The views of a scene show one set of named points, each view turned or mirrored, and shifted as a whole, with a little noise and some points left out.

Scene 1
View 1
Sadiv: [  8   5  16  -1 -24  -5   2  29  -3   7   2  -3  -5  -5  14   8 -19  10
 -18   5  -4  39 -27 -13   8  -2 -18   2 -27 -24  20  29  30]
fuf: [ 27   2  15 -17   3 -21  16   3   0  11   1   5  -4   5  26  13   7 -12
   7  -7   7  28   5 -10  11 -15 -14   6 -22  -7   5 -10  25]
tukod: [ 26   4  13 -26  13 -19   6   4  -2   8  -8  -5  -8  -8  25   2  -4 -10
 -16 -23   6  23 -15  -4  10 -20   0   5 -28  -6   8  -1  26]
govet: [ 19  15  22 -24  23 -21  12   2   6   4 -27  -1  -9  -1  28  -3   5  -7
  -6 -25  16  21  10 -30   3 -27   7 -20 -26   9  -8 -11  14]
vulok: [ 17   6  17 -11  -4 -15  11  13   0   8  -3   2  -5   2  21   9  -2  -2
  -3  -4   5  31  -4 -16   9 -12 -13   0 -24 -11   8   4  24]
lum: [ 30  -7   6 -24  -3 -15  -2  11  -9  12  12  -9  -7 -15  20   6 -16  -9
 -27 -16  -4  29 -42  18  16 -10 -10  27 -29 -23  25  15  38]
nes: [ 31   1  13 -22   8 -24  15  -1  -1  12   1   3  -4   3  27  12   8 -15
   5 -12   8  25   3  -5  12 -18 -12  10 -22  -6   4 -12  25]
liko: [ 21  10  18 -25  17 -19   7   5   1   5 -19  -5 -10  -7  26  -3  -3  -7
 -16 -26  10  22  -8 -16   6 -23   5  -8 -28   0   2  -2  20]
tibed: [ 17   9  18 -18   7 -16   6  11   1   6 -13  -4  -8  -5  22   1  -6  -3
 -14 -16   7  27 -10 -17   6 -17  -2  -6 -28  -5   6   5  23]
luri: [ 28   1  14 -19   4 -21  15   2  -1  11   2   4  -4   4  26  12   6 -12
   4  -9   7  27   2  -7  12 -16 -13   8 -22  -8   6  -9  26]
vife: [ 15   6  16 -16  -1 -11   1  18  -2   5  -9  -7  -8 -11  19   0 -16   2
 -25 -15   2  29 -26 -11   7 -13  -3  -2 -30 -12  13  17  27]
zuke: [ 15  11  19 -19   9 -15   5  13   2   4 -19  -5  -9  -7  23  -3  -8   0
 -18 -20   8  26 -11 -21   5 -19   2 -11 -29  -3   4   7  21]
Mudav: [ 21   5  16 -14  -1 -18  13   9   0   9  -3   3  -5   3  23  10   1  -6
   1  -6   6  29   0 -15   9 -14 -13   1 -23  -8   6  -2  24]
Didef: [ 27   4  15 -25  14 -22  11   1   0   9  -8  -1  -7  -3  26   5   2 -13
  -6 -20   9  23  -4  -8  10 -21  -3   3 -25  -3   4  -8  23]
fosuz: [ 12   6  17  -5 -15 -10   6  22  -1   7  -1  -1  -5  -2  17   9 -12   5
 -12   0   0  35 -16 -16   8  -7 -15   0 -25 -18  14  18  27]
pev: [ 22   6  17 -17   4 -18  11   8   1   8  -6   1  -6   0  24   8   0  -6
  -3 -11   7  27  -2 -14   9 -16  -8   0 -24  -6   5  -2  23]
Tefu: [ 12   4  15  -7 -15  -9   3  23  -3   8   1  -4  -6  -6  17   7 -16   5
 -18  -2  -2  35 -24 -10   9  -6 -14   4 -27 -20  18  21  29]
View 2
lum: [ -6  -8  10  28 -33  15   2  35 -16   6  17 -15 -17  -4  -5  28 -18  11
  -7  27  23   7 -13  37 -10   8 -18  16 -19 -10   3 -11  21]
fuf: [  5   0   2  16 -20 -13 -13  25  15   7  -2   3  13  -2  -1  19  -8   0
  11   5  11  -6 -17   6   2 -10  -5  -5  -8   1  17  -2   5]
Sadiv: [ -3  18  21  12 -21  10  13  28 -10   2   0 -20 -26   6  -3  32 -16   3
 -18  18   7  -2 -29  -2   6  -2 -38   5  -5 -17   2 -14   2]
tibed: [  0   6   4  13 -18  -1   5  23  12   6  -9  -3 -12  -9  -8   7  -8   9
   2  16   3   5  -8   8  -4  -4  -4   1   3  -7  11 -11  -6]
Didef: [  2  -4  -1  18 -21  -7  -7  24  17   8  -4   4   3 -11  -7   7  -7   8
  12  13   8   3  -5  16  -6  -5   6   0  -3   0  15  -6   1]
liko: [  0   1  -1  14 -18  -2   4  21  18   8 -11   2 -10 -15 -11  -2  -7  12
   8  18   1   8  -1  13  -9  -4   8   1   6  -5  13 -11  -9]
Mudav: [  4   5   5  14 -19  -9  -6  24  13   6  -5  -1   3  -2  -3  18  -9   1
   6   8   7  -4 -17   2   2  -8  -9  -3  -4  -3  14  -5   1]
fosuz: [ -1  15  15  12 -20   3   7  26  -1   3  -3 -13 -16   3  -3  26 -13   3
  -9  15   6  -2 -24  -2   4  -5 -27   2  -3 -12   7 -11   0]
vulok: [  2   8   7  13 -18  -6  -2  25  11   5  -5  -4  -3  -2  -3  19 -10   2
   2  10   6  -3 -18   0   2  -8 -13  -2  -2  -5  12  -7  -1]
govet: [  4   4  -5   9 -12 -12   0  16  32   8 -20  10  -2 -17 -11 -10  -2  10
  16  11  -6   6   2   2  -6 -11  16  -7  13  -1  19  -9 -18]
luri: [  5  -2   1  18 -21 -11 -13  26  14   7   0   3  12  -3  -2  19  -9   1
  11   7  12  -4 -15  10   0  -9  -4  -3  -9   1  16  -3   6]
zuke: [ -1   7   4  12 -18   0   8  21  14   6 -12  -3 -16 -11 -10   3  -8  10
   2  18   0   7  -6   7  -6  -4  -1   1   7  -8  11 -13 -10]
Tefu: [ -3  12  16  14 -22   8   9  28  -6   3   1 -16 -21   2  -4  27 -15   5
 -12  19   8   0 -23   4   2  -1 -28   5  -5 -14   4 -12   3]
nes: [  5  -5  -1  19 -21 -12 -15  26  15   8   0   5  14  -5  -2  17  -8   2
  14   7  13  -4 -12  13  -2  -8   1  -3  -9   3  17  -2   7]
pev: [  3   4   3  14 -19  -7  -4  24  14   6  -6   0   0  -5  -4  14  -8   4
   7  10   6  -1 -13   5  -1  -8  -5  -2  -2  -3  14  -7  -1]
View 3
liko: [ -3  32  28  -3   2   0  -6   7 -18  18   5   6   4  -3  -1   0 -16  -4
   4  10 -14  26  -4  -4  -6  -6  -3  14 -12   7  11  14   7]
zuke: [  5  35  23   2  -3   5  -3   3 -15  24   8  -2   3   0  -2  -3 -12  -6
   6   9 -10  27  -9  -2 -12  -6  -2  11 -12   2   8  11   8]
tukod: [ -4  29  21  -5   1   7  -9   7 -19  15   2  14  15  -3  -2   0  -7  -7
  11  12  -9  14  -5  -1  -4  -4  -6  14  -4   7  13  24   9]
Didef: [ -6  30  26  -4   6   5 -11  11 -23  10  -2  14  14  -7  -5   4 -12  -9
   4   9 -13  12   1  -1 -10  -4   1  15 -11   7  12  24   7]
tibed: [  4  34  22   2  -2   9  -5   4 -17  21   5   1   8  -2  -4  -2  -9  -9
   7   8  -9  20  -7  -1 -14  -5   0  10 -11   1   8  17   9]
lum: [  5  22  -1  -6 -11  27 -11  -1 -14  20   1  21  33   2  -2  -5  18 -13
  35  17   6  -2 -17   4   4  -3 -18   9  19   4  14  37  17]
fosuz: [ 18  37   9  12 -10  27  -6  -1 -14  26   4  -7  17   1  -8  -6   7 -18
  14   5   2   8 -14   5 -29  -4   4   4  -7 -10   2  22  12]
luri: [ -2  32  24   2   6  14 -15  12 -25   6  -7  14  23 -10  -9   6  -6 -16
   2   6 -10   0   5   3 -23  -3   9  14 -12   1  10  32   7]
nes: [ -6  30  26  -1   9  11 -16  14 -27   4  -8  18  23 -11  -9   7  -8 -15
   1   7 -12   0   6   2 -20  -3   8  15 -12   4  11  33   7]
vulok: [  9  36  19   7  -1  18  -9   6 -19  17  -1   0  16  -4  -9   0  -2 -17
   4   4  -5   7  -4   3 -28  -4   9   8 -13  -5   5  24   9]
fuf: [ -1  33  25   3   7  14 -15  13 -26   6  -8  12  22 -11 -10   6  -7 -17
  -1   5 -10   0   5   3 -27  -3  12  13 -15   0   8  32   7]
Sadiv: [ 26  37   0  14 -18  35  -4  -6 -10  32   6 -12  20   6  -8 -10  15 -20
  22   5   9   7 -21   7 -29  -4   0   0   0 -14   0  23  15]
Tefu: [ 19  35   5  10 -14  29  -5  -3 -12  28   5  -5  19   3  -7  -8  10 -18
  20   7   5   8 -18   5 -23  -4  -1   3   0  -9   4  24  14]
pev: [  2  34  23   3   2  12 -10   8 -21  13  -1   6  15  -6  -7   2  -8 -13
   2   6  -9  10  -1   1 -22  -4   6  12 -14   0   7  24   8]
govet: [ -7  37  40  -1   9  -9  -6  12 -22  14   4   2  -4  -7  -3   3 -29  -3
 -10   6 -22  32   4  -6 -15  -7   7  16 -26   7  10   9   3]
Mudav: [  4  35  22   6   2  16 -11   8 -22  13  -3   5  17  -7  -9   2  -5 -16
   2   4  -8   6   0   3 -27  -4   9  10 -14  -2   6  26   8]
vife: [ 10  33  12   3 -10  16  -3  -1 -12  28   9  -1  10   4  -2  -7   0  -9
  18  11  -2  20 -16   0  -9  -5  -7   7  -2  -1   7  16  12]
View 4
Tefu: [  0 -15 -34 -11  16  12  17  -6 -11  20 -43  -3   6  10  -5 -10   0  32
  -9 -22 -13  -6 -18   3  11  -6   2  -8 -14  -8  13  14  -8]
tukod: [  7   7 -28  -3   8  12   9  -8 -25   4 -23  20   8  12  -1  -1   6   1
 -11  -5 -12   7 -17  14   9   3  17 -11  -8  -6  13  14  -7]
vulok: [ -6  -8 -22  -9   7  10  13  -5 -16   3 -31   2  10   7   4 -11  -4  16
  -3  -7 -23  -2 -19  15   0   1   4  -5 -13  -6   8   2 -13]
nes: [ -4   8 -14   2   0  10   7  -5 -29  -9 -23  11   6  10  10  -8  -4  -1
   4   4 -27   6 -13  19   0  12   7  -5 -13 -13  16   4 -12]
Mudav: [ -6  -3 -19  -6   5  10  11  -5 -20  -2 -27   5   9   8   6 -11  -4  10
  -2  -3 -25   1 -18  17  -1   4   5  -4 -12  -7   9   1 -14]
tibed: [  1  -3 -28 -11   9  11  13  -7 -16   6 -23  14  13   8  -2  -5   4   8
 -15  -7 -13   3 -23  16   2  -4  15  -9  -6   0   4   5 -11]
Didef: [  2   9 -21  -3   3  11   8  -7 -26  -4 -19  19  10  10   4  -4   3  -4
  -7   2 -18   8 -17  20   2   6  15  -9  -8  -6  11   6 -11]
fosuz: [ -4 -17 -31 -12  14  11  17  -6 -10  15 -39  -4   9   8  -2 -12  -2  30
  -8 -18 -17  -6 -20   7   6  -6   1  -6 -13  -6   9   8 -10]
luri: [ -5   4 -15   0   1  10   8  -5 -27  -7 -26   8   7  10   9  -9  -4   3
   3   1 -27   4 -13  18   0  10   5  -4 -14 -12  15   4 -13]
fuf: [ -8   2 -14  -2   1  10   9  -5 -25  -8 -26   6   8   9  10 -11  -6   4
   5   2 -29   3 -15  19  -2   9   4  -3 -14 -11  13   1 -14]
pev: [ -4  -1 -21  -7   5  10  11  -6 -20  -1 -24   9  11   8   4  -9  -1   6
  -5  -3 -21   2 -19  18  -1   3   9  -6 -10  -5   8   2 -13]
zuke: [  3  -3 -30 -15  11  10  13  -7 -14   7 -19  18  15   8  -5  -3   7   6
 -20  -7 -10   3 -26  18   2  -7  19 -11  -4   5   0   4 -11]
Sadiv: [ -2 -23 -36 -14  19  12  19  -6  -6  24 -48 -11   6  10  -6 -13  -2  41
  -9 -27 -14 -10 -19   0  11  -9  -3  -6 -15  -7  12  13  -8]
liko: [  5   5 -27 -11   7  11  10  -8 -20   2 -14  24  15   9  -2  -1   8  -4
 -18  -1 -11   8 -24  21   2  -2  22 -11  -3   3   2   4 -11]
vife: [  6  -7 -36 -12  16  13  15  -8 -14  17 -31  12  10  11  -8  -4   7  18
 -18 -17  -7   0 -21   8  10  -7  14 -11  -7  -2   8  14  -7]
govet: [ -3   5 -19 -15   2   8  10  -6 -17  -9  -4  26  21   4   2  -3   6 -13
 -19   8 -17   9 -30  31 -11  -3  25  -9   0  10  -8 -10 -16]
View 5
govet: [ 12  -9   1   4   8   3  31   2   1  16  -8  -8 -24  31  10   5  -2 -25
 -22   8   4  -5   1 -37  -1   0   7  25  -3  20 -31 -10   9]
nes: [ -3   7  12  -5   1   3  28  -9  -5 -11 -11  10 -21  34  16   9  10 -19
 -41  14  -5  -9 -14 -13  16   9   6  29 -10   0  -9  -4   0]
zuke: [ -9  -3  -2  12  12   4  24   1  -5  11  -1  -4  -7  22  11   8  -1 -31
 -15   5  -2 -10  -2 -10  -3  10  -1  19  -2  14 -22  -1  13]
Tefu: [-25  12  -6  13  11   5  16  -6 -15  -2   2   6   9  20  24  18   0 -33
 -15   6 -13 -12  -9  22   2  22 -17  22  -3   0   0   5  10]
Mudav: [ -3   8   2   1   3   5  24  -7  -8  -3  -7   6 -12  32  23  16   2 -23
 -29  12  -7  -7  -9  -6   8  11  -5  30  -7   3  -6  -4   3]
Sadiv: [-27  15 -11  15  11   6  13  -6 -19  -1   4   6  16  20  31  25  -3 -35
 -10   6 -16 -12  -6  30   0  25 -25  23  -2  -1   6   5  10]
vife: [-23   3  -2  15  14   4  19  -1 -10   4   3   1   3  17  11   8   2 -33
 -14   3  -6 -13  -6   9  -2  17  -5  16  -2   8 -14   5  15]
pev: [ -4   5   3   2   5   4  25  -6  -7  -1  -7   4 -12  30  19  12   3 -24
 -28  11  -6  -8  -8  -9   7  10  -2  27  -6   5 -11  -3   5]
fosuz: [-16  11  -7  10   8   5  17  -6 -15   0   0   5   6  24  28  22  -3 -31
 -16   8 -12  -9  -6  15   1  20 -18  25  -3   1   0   1   7]
tukod: [-17   2  10   7  10   3  26  -2  -5  -3  -3   4 -12  22   4   0   9 -27
 -28   6  -2 -13 -11  -6   8  11   9  18  -6   7 -18   3  10]
liko: [ -7  -4   4   8  11   3  28   1  -3   8  -4  -3 -15  23   5   1   4 -28
 -22   5   1 -10  -5 -17   1   7   8  18  -3  14 -25  -1  12]
vulok: [ -6   9  -1   3   5   5  22  -7 -10  -1  -5   5  -7  30  25  18   0 -26
 -25  11  -9  -8  -8  -1   6  13 -10  28  -5   3  -5  -3   4]
fuf: [  0   9   8  -4   0   4  27 -10  -7  -9 -11   9 -18  36  23  14   6 -19
 -38  14  -7  -7 -12 -11  14  10   0  32  -9   0  -6  -5  -1]
luri: [ -3   9  10  -3   1   4  26  -9  -7 -10 -10   9 -17  34  19  11   8 -20
 -38  13  -7  -9 -13 -10  15  10   2  30  -9   0  -7  -4   0]
lum: [-46  14  13  12  13   2  18  -6 -13 -20   3  15   4  13   2  -1  18 -31
 -30   4 -10 -21 -22  30  14  25   5  11  -7  -7  -3  16  12]
Didef: [ -6   2  10   1   6   3  28  -4  -4  -3  -8   4 -18  28   8   3   8 -23
 -32   9  -2 -10 -11 -15  10   8   9  23  -7   6 -18  -2   6]
tibed: [-10   1   0   9  11   4  24  -1  -7   6  -2   0  -8  23  13   9   1 -29
 -19   7  -4 -10  -5  -7   1  11  -2  21  -3  10 -17  -1  11]
View 6
Mudav: [  4  15   6 -13   6   5  -1 -17   8   0 -11 -26  10 -11  -5 -20 -13  -1
 -11 -12   7  20 -15  12   7 -16  -7   7  25   5  19   0  -7]
fuf: [ 11  17   6 -23   2   1   2 -14   8   0  -7 -29  12 -13  -2 -20 -19  -4
  -6 -18   8  19 -15  16   4 -12  -9  11  28   8  20   2  -7]
nes: [ 13  16   3 -27  -1   2   1 -10   7   1  -3 -29  11  -9  -4 -18 -20  -4
  -2 -25  10  23 -17  14   5 -11  -4  12  28   9  17   4  -5]
tukod: [  6  10  -8 -11  -1  13  -5  -8   5   3  -4 -18   2   2 -15 -16  -9   3
  -3 -24  10  30 -18   3  12 -17   9   6  16   4   9   4  -1]
vife: [ -1   6  -9   9   9  18  -6 -16   7   0 -17 -14  -3  -2 -18 -21   2   9
 -14  -8   9  25 -16  -2  14 -23   5  -2   8  -2   9   1   0]
luri: [ 14  16   2 -23   1   2   1 -13   7   0  -7 -29  11 -11  -3 -21 -19  -3
  -4 -22  11  20 -17  14   3 -12  -7  11  25   8  18   4  -5]
liko: [ -6  11   2  -8   0  15  -7  -9   5   6   1 -14   6   8 -17  -7  -7   1
  -9 -19   1  33 -16   4  19 -19  14   7  24   3  10  -5  -7]
pev: [  3  14   4 -12   4   7  -2 -15   7   2  -8 -23   9  -7  -8 -17 -12  -1
 -10 -14   5  22 -15  10   9 -16  -2   7  25   5  17  -1  -7]
lum: [ 26   3 -33   1   6  16  -2 -11   5  -5 -23 -20 -12  -8 -17 -35  -3  13
   2 -25  28  22 -22  -5   1 -18  -1  -2  -9   1   4  22  14]
Tefu: [  5   7  -9  12  16  12  -2 -23   9  -4 -30 -20  -2 -15 -13 -32   2  10
 -17   0  14  16 -15   1   5 -22 -10  -5   5  -3  15   5   1]
vulok: [  3  14   5  -7   9   6  -1 -20   9  -1 -16 -24   8 -13  -6 -22  -9   1
 -14  -7   6  18 -15  10   7 -18  -9   4  22   3  19  -1  -6]
govet: [-16  15  18 -16  -2  11  -7  -9   6   9   9 -15  15  10 -13   2 -13  -6
 -13 -17 -10  34 -13  10  23 -18  15  13  39   6  14 -14 -15]
fosuz: [  2  10  -2   8  16  10  -2 -25   9  -4 -27 -22   2 -16 -10 -29  -1   7
 -19   2  10  15 -14   5   6 -22 -12  -3  11  -1  18   1  -3]
zuke: [-10  10   3   1   6  16  -7 -14   6   4  -7 -13   4   4 -17 -11  -2   3
 -15 -10   0  29 -15   2  19 -22  10   3  21   1  11  -6  -7]

In a view up to two points have been moved. Name them for each view, in the order of its rows, or write none.
view 1: vife
view 2: vulok, zuke
view 3: none
view 4: none
view 5: none
view 6: luri

Scene 2
View 1
Fiv: [  3 -15  10 -30   8 -13 -11  12 -42  -6  30  -8  -8   2 -19 -16  13 -20
  29  16 -35   1  45  47 -22  56  -7 -35  10   0 -33   5 -39]
dumuk: [ 14   8 -14 -10 -10  -4 -12   3  -3  -6  15 -17  -1   9 -29 -19   3 -10
 -14  -4  -7 -17   6  33  -3  24 -40 -32  -5  15 -18   5 -25]
Fitu: [ 16   7 -12  -5  -6  -5 -14 -10  -7  -3  24  -8  -9   3 -28 -22   6 -13
 -14   2   0 -10  11  32   3  15 -38 -23  -9  -6 -16   4 -28]
Takil: [ 12 -11  17  -6   0 -14   4  17   2  -6  -7 -23  14  -2 -11 -20   1   1
  24   1 -11  -6  16   6 -25  24 -11 -15   5   6  -9  13 -18]
Gefar: [ 13  -2   1  -7  -8  -9  -2  16   3  -7  -2 -24  12   6 -19 -18  -1  -1
   5  -5 -10 -15   7  17 -17  26 -26 -25   1  19 -13  11 -20]
sug: [ 13  -7  14  -1  -7 -12  10  27  20  -8 -25 -34  27   2 -10 -18  -7  11
  17 -11  -9 -15  -1  -4 -28  20 -19 -16   5  27  -4  16  -9]
Vezo: [ 13  -4   8  -4  -8 -11   6  24  14  -8 -17 -30  22   5 -14 -18  -5   6
  11 -10  -9 -17   1   5 -24  23 -23 -21   4  27  -8  14 -14]
nisi: [ 24  16 -16  17 -11  -3 -10 -21  21   0  11 -11  -5  -1 -27 -27   2  -5
 -30  -4  25 -11  -8   9  13 -17 -50  -6 -19 -17  -1   7 -17]
Geraz: [ 11  -3   2 -14 -11  -9   3  31   6 -10 -13 -32  21  11 -18 -15  -4   3
   8 -11 -18 -21   2  18 -25  36 -26 -33   7  43 -15  11 -17]
Pume: [ 14  -4   8   0  -1 -11  -2   2   2  -3   5 -15   4  -4 -15 -22   4  -4
   9   3  -2  -4  14  10 -12  13 -21 -11  -2  -9  -8  11 -21]
Pegob: [  2 -20  19 -30   6 -15  -2  28 -32  -9  11 -18   7   3 -13 -14   7 -11
  39  10 -40  -3  39  34 -35  60   0 -35  15  16 -29   9 -32]
teza: [ 17   9 -11  -3 -16  -4  -4  12  15  -8  -4 -27  13  10 -26 -19  -4   0
 -15 -13  -1 -23  -8  17  -7  17 -43 -28  -4  29 -10   8 -16]
View 2
sug: [ -2  -7   7   3  -6  -1  -1 -10   3 -12 -11  32  10  28   6  -1   6 -13
  -8  -7  -8   0  -2  -3   2  11  20  -9 -26 -14  11 -16  16]
Pume: [ -7   4  -1   7  -8   9 -10  -1   8 -23  -4  24  -4  -6  -9  -8 -19 -14
  -6  -2  -4   7  23  16   5   0   6  -8   0  12  -4  -9   9]
Takil: [ -2  -3  -4   6  -7   8  -3  -8  -2 -12 -14  29  -3  15  -4  -1  -8 -12
  -7   3 -13   0  20  14   4   8  10  -6 -15   7   3 -15  19]
Geraz: [ -7 -10   5  -6   6   5  -5 -16  -6  -6 -21  14   9  38  -9  -5  -2  -1
  -7 -10  -5   0  -8   6   4  -5  21 -26 -33   1   7 -23  -2]
Vezo: [ -5  -5   6   1  -2   2  -4 -10   3 -13 -12  25   9  26   0  -4   0  -9
  -7  -9  -6   2  -3   1   3   4  18 -15 -24  -7   7 -16   8]
Fitu: [-16   8   3   0   2  13 -20  -1  13 -31  -1   3  -3 -15 -25 -18 -35  -5
  -5 -12   7  15  15  23   8 -22   3 -25   6  25 -13 -11 -15]
nisi: [-15  16  18   8  -9   2 -24  10  38 -50  22  16   9 -36  -7 -22 -29 -18
  -6 -25  18  27   2   3   7 -15   5 -15  20  -5 -11   2 -15]
Pegob: [ -5 -11 -22  -4   6  21  -1 -20 -32   8 -40  13 -18  36 -25   2 -17   4
  -7  18 -24 -12  36  39   4  -2   9 -18 -30  44  -3 -28  15]
Fiv: [ -9  -4 -24  -3   7  27  -8 -15 -27   0 -36   3 -25  17 -37  -4 -33   5
  -5  18 -18  -5  45  51   6 -14   1 -23 -15  58 -13 -24   5]
teza: [-13  -1  14  -4   4   1 -14  -7  14 -24  -4  10  14  13 -10 -14 -12  -5
  -6 -22   8  12 -14   1   6 -13  17 -29 -16  -4   1 -14 -15]
View 3
nisi: [  2 -23  10  50   9   3 -11   8 -15 -26  31 -33  25 -22 -29  23  -5  28
  -2  16   1  13   9  -8  -9  36   2  22   4   9  13 -11  -8]
Fiv: [ 19  46 -29 -22   5   4  49 -15   4   4 -11 -45   2 -49  -4 -15  43  11
 -29 -22 -20  -6 -28  -3  -5  -5 -12 -16  33  25  25 -29  18]
Fitu: [  5   7  -4  19   1   9  15   0 -13  -8  11 -45  20 -36 -29   8  13  22
 -15   3 -13  12  -4  -5  -8  20  -5   8  21  18  12 -26  -3]
Pume: [ 12   6 -11  19  15  -3   9  -3   1 -20  15 -22   6 -29  -1   5  19  21
  -8  -5  -1  -9 -13  -8  -3  15  -4   1   5  11  25  -8  12]
dumuk: [  2  11  -8   8  -6  16   0   5 -13   2   6 -31   6 -36 -25  12  22  25
  -7   5 -20   5  -7  -1  -4  22  -9  -4  12  18  10 -29  -7]
Gefar: [  6  11 -13   2   4  10  -6   4  -3  -4   6 -10  -8 -31  -3   9  29  24
  -2  -2 -13 -12 -14  -2   1  17 -10 -11  -1  13  19 -17   2]
Vezo: [  5   7 -15   3   7   9 -19   6   1  -8   8   5 -17 -26   8  12  32  26
   7  -2  -9 -22 -17  -2   5  18  -9 -15 -14   7  22 -10   5]
Pegob: [ 18  47 -34 -29   7   5  34 -11  10   5 -13 -22 -14 -44  12 -13  51  14
 -19 -24 -18 -21 -34  -2   2  -6 -14 -27  18  20  29 -23  21]
Geraz: [  3  17 -19 -10  -2  18 -18   9  -2   6  -2   3 -21 -31   1  11  40  27
   6  -2 -19 -20 -19   2   5  17 -14 -23  -9  12  16 -20  -1]
Takil: [ 13  14 -18   5  16  -1   3  -2   7 -15   8  -7  -8 -29  13   2  31  21
  -4 -10  -3 -22 -21  -6   2  10  -7 -10  -3   9  29  -5  15]
View 4
teza: [  2  -7 -17  -4 -17   4  15  -9  30   0 -26 -17  18  10 -20  11   5   8
  -1   4  -8   2  -2 -39  37 -20 -12  18  19  31 -11   2 -16]
Gefar: [ 12  -3 -25   6 -14  -2  15 -16  19  -7 -15 -12  20  -4 -18   1   3   2
   4  13  -5  -4 -16 -25  25 -14  -6  10   8  30  -1  -5 -20]
sug: [ 25  15 -34   3 -26   5  32 -17  -2 -16 -19  -6  31  -9 -24   6   4  14
   7  23  -5   0  -8 -18  31 -14 -27  13  12  35 -12 -18 -28]
nisi: [  7  -7   7 -16  -1   4   2  -1  19  13 -26  -5   6  17 -31   7  16  21
  -7 -21  -6   0   6 -44  28   2 -13   9  24 -21 -26  21  25]
Pegob: [ 19  -8 -45  29  -7 -15   8 -32  18 -16   9 -14  22 -24  -4 -18  -4 -21
  11  29  -2 -19 -50  -3   3 -12  20  -4 -21  44  30 -17 -37]
Fitu: [  2 -18  -6   1   2  -6  -5 -11  34   8 -12 -13   6   8 -17  -4   8  -2
  -3  -9  -5  -8 -19 -35  18  -5  12   3   6   3   0  15   6]
Vezo: [ 18   8 -31   4 -21   3  26 -17   7 -11 -19  -9  27  -6 -21   5   3   9
   5  19  -5  -1 -10 -22  30 -16 -20  13  11  35  -7 -13 -27]
dumuk: [ -4 -19 -12   1  -5  -4   1 -11  41   6 -18 -19  10  11 -15   2   4  -3
  -2  -2  -6  -4 -14 -38  26 -16   8  10  10  22   1  11  -8]
Geraz: [  9  -1 -34   8 -23   1  23 -18  23 -11 -19 -18  27  -3 -15   5   0   1
   6  22  -7  -1 -14 -25  32 -25 -11  17   8  52   1 -13 -38]
Pume: [ 22   2 -19   4  -6  -3  11 -16   6  -4  -9  -4  17  -7 -22  -4   8   7
   3   5  -3  -8 -17 -20  17   0  -6   2   5   5  -5  -1  -4]

In a view up to two points have been moved. Name them for each view, in the order of its rows, or write none.
view 1: none
view 2: none
view 3: Fitu
view 4: dumuk, Pume
